Points, in no order, along strands that fork, close into loops and pass close to each other.
In the rows, 128 means zero.
Two points are linked if the straight distance between their rows is under 94.3. Some points are linked to none.
fadel: [119 146 175 152 103 121  89 122 166  99 161  65 106  46 119 114 182 108
 134 141  41  98]
Varo: [136 113 193 149 152  78  72  99 201  97 177 101 215 118 173 146 152 173
 137 163  84 104]
gomu: [ 68 149 142 147  43 133 108 129 139 120 173 124 122 120 107  97 160 129
 125 115  84  98]
delot: [128 135 127 118 166 140 143 155 100 128 114 132 126 168 107 104  79  89
 143 147 164 104]
Kal: [134 152 103 177  71 156 170 125 128 137  91  78  67 140 127 151 151 111
 104 131 129 116]
gat: [115 107 140 116 104 199 130 115 108 167  87 120  70 128 117 169 138 106
 128 157 140 118]
vesas: [121 124 180 149 133  90  82 128 196 102 163 120 205 141 176 129 134 165
 124 179  86  98]
peze: [ 85 134 113 122 131 135 201 129  63 173  97  94  67 191 111 142  97  99
 112 138 170 107]
nofuv: [138 121  98  99 124 123 150 135 119 158 105 179  95 125 151 130 126 175
 100 118 159 191]
Nodu: [147  83 165 118 134 100  72 105 164 106 155 187 156  83 132 140 136 139
 148  94 135 160]
buvup: [115 113 151 107 210  90 109 133 152 120 157 115 222 186 161 133  95 147
 140 185 129  92]
tofam: [100 101 184 126 124  66  76  90 177 110 205 150 167  78 132 125 158 151
 162  88 100 130]
Damoz: [ 74 146 120 144  97 120 142 157 128 115 143 120 158 188 136 116 109 109
 109 153 112  64]
Vug: [104 134 116 127 136 160 180 122  82 176  90  81  63 169 114 153 116  95
 125 151 158 108]
datu: [143 123 122 116 106 160 149 116  78 146 118 188 107 125 108  89  80 167
 133  82 168 174]
ranur: [124 147 142 155  84 141 109 121 143 116 136  79 104  66 116 134 185 101
 129 121  67 104]
vod: [151 112 124 142 105 193 134 127 110 137  69 113  78 142 104 163 131  97
 123 151 153 122]
zugek: [ 98 102 154  92 168 115  89 124 173 129 180 181 188 173 164 123  74 153
 137 161 144 119]
sur: [ 91 103 108 105 110 114 107 116 151 121 180 210 167 158 159 126  90 155
 112 106 142 150]
nud: [150 138 111 122 144 174 156 115  78 163  94  96  88 100 100 137 142 110
 147 110 135 139]
solif: [ 91 108 138  98 155 153 111 148 110 123 131 142 181 178 126 131  87 102
 136 179 119  68]
pab: [106 134 146 121 127  89 113 118 171 140 168 121 140  67 160 133 179 140
 137 110  80 132]
Vugon: [ 93 146 136 155  76 147 129 152 143 115 127 117 133 171 128 122 120 105
 115 167 109  67]
rolo: [131 150 107 123 163 116 150 152 130 138 112 100 127 144 145 136 133 101
 118 161 119 111]
Movo: [135 114 116  91 177 129 119 160 106 129 108 161 130 180 116 121  78 106
 124 160 180 130]
mam: [140 148 121 156 100 149 121 132 143 117 117  83 114  95 129 143 165  96
 121 138  83 102]
vurug: [162 100 148 122 162  96  80 104 172 101 155 151 175  82 131 145 149 135
 157  98 130 159]
Dipit: [129 143 110 157  72 170 171 113  76 141 103 122  91 136  92 111 121 140
 134  82 149 138]
val: [ 99 118 104 124 113 142 206 117  43 166  79 111  58 201 102 145  79 131
 100 119 190 136]
tigob: [105 151 169 125 150 115 112 141 179 123 178 135 162 137 148  83 104 140
 159 157 118 105]
punak: [136 125 153 122  86 171 152 105 106 192  86 127  40  83 136 156 147 168
 105 113 131 163]
lurap: [110 149 119 134 128  85 125 132 172 132 166 115 161 109 162 131 168 143
 126 120  93 127]
Seni: [155 123  90 127 174  76 147 169 120  93  75 108 132 187 140 163 114  94
  75 173 147 125]
nebuv: [ 85 102 157 123 105  80  79  94 166 108 212 174 182 109 131 120 135 155
 151  81 111 134]
Lome: [141 107 103 100 198  65 130 170 108  94  92 125 151 205 127 151  91 100
  87 176 172 126]
Tisav: [102 108 100 113  92 116 132 118 135 130 158 205 139 134 152 118 109 167
 105  89 144 172]
Ful: [139 128 136 101 158 126 114 144 157 153 128 155 117 115 153 130 128 135
 126 149 139 150]
regid: [ 69 129 102 110 111 115 127 132 126 134 170 150 182 149 142 126 128 131
 127 113 105 103]
laga: [158 123  89 108 201  88 125 135 136 116 133 129 175 147 133 141 131 128
 140 123 151 153]
niset: [155 131 130 165  82 183 130 135 123 113  92 124  94 145 100 127 115  97
 132 132 151 113]
mudeg: [148 152  95 154 135 147 150 139  92 108 109  84 136 137  92 120 129  73
 144 119 123  97]
Guvov: [122 119 115 112  89 125 149 116 128 156 124 186  98 106 157 125 133 179
 100  96 139 181]
luda: [155 126  65 122 170  85 164 155 102 106  73  95 119 168 129 167 140  88
  81 154 138 132]
finog: [ 95 110  86  83 114 162 171 116  55 178 100 160  83 167 120 143 102 154
 101 118 162 152]
Lavu: [188 125 112 137 165 102 106 118 167  99 132 126 153  76 139 141 157 129
 138  98 122 174]
Sorat: [161 158 125 139 178 111 122 135 153 117 153 107 154 108 128 100 126 114
 162 120 125 132]
Lebe: [ 85 130 102 108 114 134 144 137 111 147 141 149 142 145 133 128 124 120
 128 119 124 110]
pom: [139 127  96 141 142 130 132 151  97  91 109 112 177 164 103 134 120  80
 131 133 126  92]
feg: [193 125  90 136 126 162 152 131 113 129  61 111  68 106 123 159 149 125
  98 131 146 172]
sizo: [126 113  83  99 124 146 197 116  45 167  65 124  62 170 107 150 113 159
  96 121 180 164]
tesip: [143 175 144 144 134 122 131 122 149 144 158  86  90  47 139  95 162 130
 141  96  92 143]
Vumav: [ 95 133 176 151  87  96  74 137 188  94 179 133 181 132 150 106 138 153
 125 156  81  93]
vubit: [156  88 106  88 136 152 118 119  91 128  98 188 125 105 106 137 127 146
 132  98 159 186]
Zarun: [166 156  89 164 140 125 171 138 122 121  85  53  80 145 132 154 133  74
  90 161 120 110]
redeg: [102 128 143 113 152 162 133 149 109 130 120 121 141 164 113 119  94  85
 150 177 130  71]
gizig: [128 114 148 105 217  78 106 107 175 130 171 109 220 179 170 156 121 166
 143 170 133 112]
mes: [127 133 193 151 117 120  72 125 169  84 161  85 133  57 113 102 161 110
 149 151  52  92]
Gado: [ 73 104 171 113 127  97  79  96 179 117 217 170 202 139 155 118 104 161
 149 125 107 108]
bizo: [143 115 150 133  97 147 112 108 110 131 115 131  95  44 110 137 168 119
 138  81 103 144]
nad: [ 83 124 105 107 106 168 159 125  80 168 120 152 101 163 123 130  98 125
 121 122 150 118]
zuv: [ 86 102 120  88 140 123 103 129 145 135 169 201 162 172 162 128  77 148
 116 141 146 134]
Mig: [166 128 120 139 120 124 116 120 135 111 121 129 124  56 125 132 170 122
 131  84 106 161]
mota: [111 144 160 115 134 119 122 124 152 159 155 125 104  59 149 113 156 137
 143 113  98 138]
Nepep: [157 125 118 109 108 159 171 115  67 157  90 172  84 134 109 108  85 191
 117  91 169 186]
Pofid: [116 121 175 100 141 151 102 141 160 153 137 170 111 110 150 111 104 130
 141 166 131 130]
Suf: [154 148 136 174  89 153 113 150 142  92 114 121 121 135 104 105 122  98
 133 135 130 108]
Pes: [142 107 111  87 203  97 108 165 119 114 104 141 150 191 126 142  94 113
 114 181 170 125]
bov: [126 130 106 118  92 161 181 107  84 184  86 124  66 110 129 149 146 170
 103 101 137 164]
Pefak: [ 95 141 114 144 136  74 151 164 132 104 135 117 181 200 148 122  99 118
  96 154 123  77]
Dekib: [165 105 101 116 106 164 137 125  99 130  76 156  96 105 111 148 144 133
 117 111 147 170]
Tik: [117  91 202 122 145  82  65  96 172 100 186 142 167  61 127 125 150 129
 174 110  91 116]
sed: [148 113 122 138 127 135  93 143 128  88 122 142 193 136 111 130 126 104
 143 128 120 105]
Rez: [160 116 118 104 218  81 106 111 168 120 155 118 200 154 148 160 137 143
 149 142 141 144]
mef: [162 152  99 149 136 161 154 125  91 128  99  82 100 114  98 124 133  90
 143 113 129 124]
fab: [129 109 168 139  89 204 120 100 110 154  95 103  66  82 102 155 149 100
 149 127 121 117]
vogud: [106 140 105 141 144  71 132 147 156 112 157 120 203 179 161 132 124 142
 113 139 117  99]
Lasok: [140 125 100  92 158 127 138 147 120 157  99 149  95 140 143 143 129 138
 106 149 160 161]
fulo: [148 134  92 132 137 125 176 147  91 124  92 140 105 160 111 113 100 122
 114 111 176 151]
Vev: [130 117 170 141  88 174 102 107 105 130 119 128  93  63  90 122 148 102
 159  97 110 121]
valim: [112 103 201 131 135  96  67 110 162  95 171 118 159  54 122 118 163 118
 163 132  64  95]
kifis: [176 131  91 119 159 156 148 133 113 151  64  80  50 122 129 172 149 106
  94 165 141 153]
vuk: [157 140 102  94 180 136 144 145 109 165  84 105  65 129 135 149 137 122
 108 166 150 153]
danos: [154 149 147 135 160 135 103 128 149 110 147  95 145  77 122 103 141 100
 166 131  92 114]
Raf: [175 146  91 146 129 121 175 142 109 118  92 140 101 132 121 100 114 149
 114  97 167 176]
todam: [167 134  69 127 175  99 152 135 118 101 118 127 160 131 120 123 135 121
 135  96 150 161]
gufov: [151 168 115 150 141 108 137 136 140 120 158 128 138 109 121  76 125 139
 155  83 144 155]
kisu: [124 120 190 136  68 167 128 103 121 173 108 131  36  58 130 137 144 153
 119 107 117 144]
Fis: [123 114 211 154 135  63  58  85 203  81 209 103 209 114 143 124 154 177
 156 138  83 104]
zalir: [148  84 136  96 137 125  95 113 128 128 128 198 134  91 129 135 129 149
 137  96 151 186]
bafem: [105 126 171 102 166 124 104 137 176 138 167 159 156 141 159 103  93 140
 152 172 129 115]
takur: [ 87 144 166 149  69 116  82 138 166 100 172 118 147 112 123  98 158 131
 129 138  72  93]
vegod: [145 137  94 114 135 158 178 113  64 177  85 103  80 108 113 144 145 144
 125 102 140 158]
kuz: [155 139 129 164  99 138  92 144 138  72 131 121 169 124  99 107 135 101
 143 123 110 104]
Tol: [135 136 120 138 139 137 170 150  82 128  93 133  88 185 100 110  73  96
 118 131 188 124]
kipev: [153 145 117 171  48 172 182 101  82 132  90 110  73 119  87 115 130 171
 124  70 144 160]
digun: [150 161 105 174 101 145 147 134 145 116 104  65  92 128 131 143 151  88
 107 148 101 100]
kag: [111 119 153 114 186 122 109 148 133 112 136 116 203 169 143 118  93 120
 145 191 114  72]
golez: [ 84 138 115 127 123  83 124 132 163 128 181 142 192 155 160 124 136 152
 126 122 108 112]
limu: [126 141 120 134  88 160 152 115  77 142 131 159 114 120  96  86 104 152
 145  71 150 149]
fidin: [107 150 119 175  45 166 151 115 126 137 117  90  75 126 110 136 165 122
 117 113 117 116]
rigep: [150 151 105 140 130 107 153 133 133 130 139 160 127 122 136  87 114 164
 134  83 165 179]
muti: [ 91 160 123 160  49 144 133 133 132 127 145 105 106 127 111 110 161 126
 121 113 101 105]

A tip is a point with one link. Name the tips that can be reached along the links from each point below, in the order of the rows.
Dekib => tigob, kisu
fulo => luda, danos, todam
mota => Vug, Vugon, tesip
Vumav => Zarun, Gado, Fis
Dipit => Nepep, kipev

A piece is all that can be reached along the links. How many separate loops has the piece of each point below (a circle has one, a figure eight two, a Y none), and how many tips (points with one link)?
Lavu => loops 1, tips 2
Rez => loops 0, tips 3
golez => loops 0, tips 3
limu => loops 0, tips 2
vesas => loops 0, tips 3
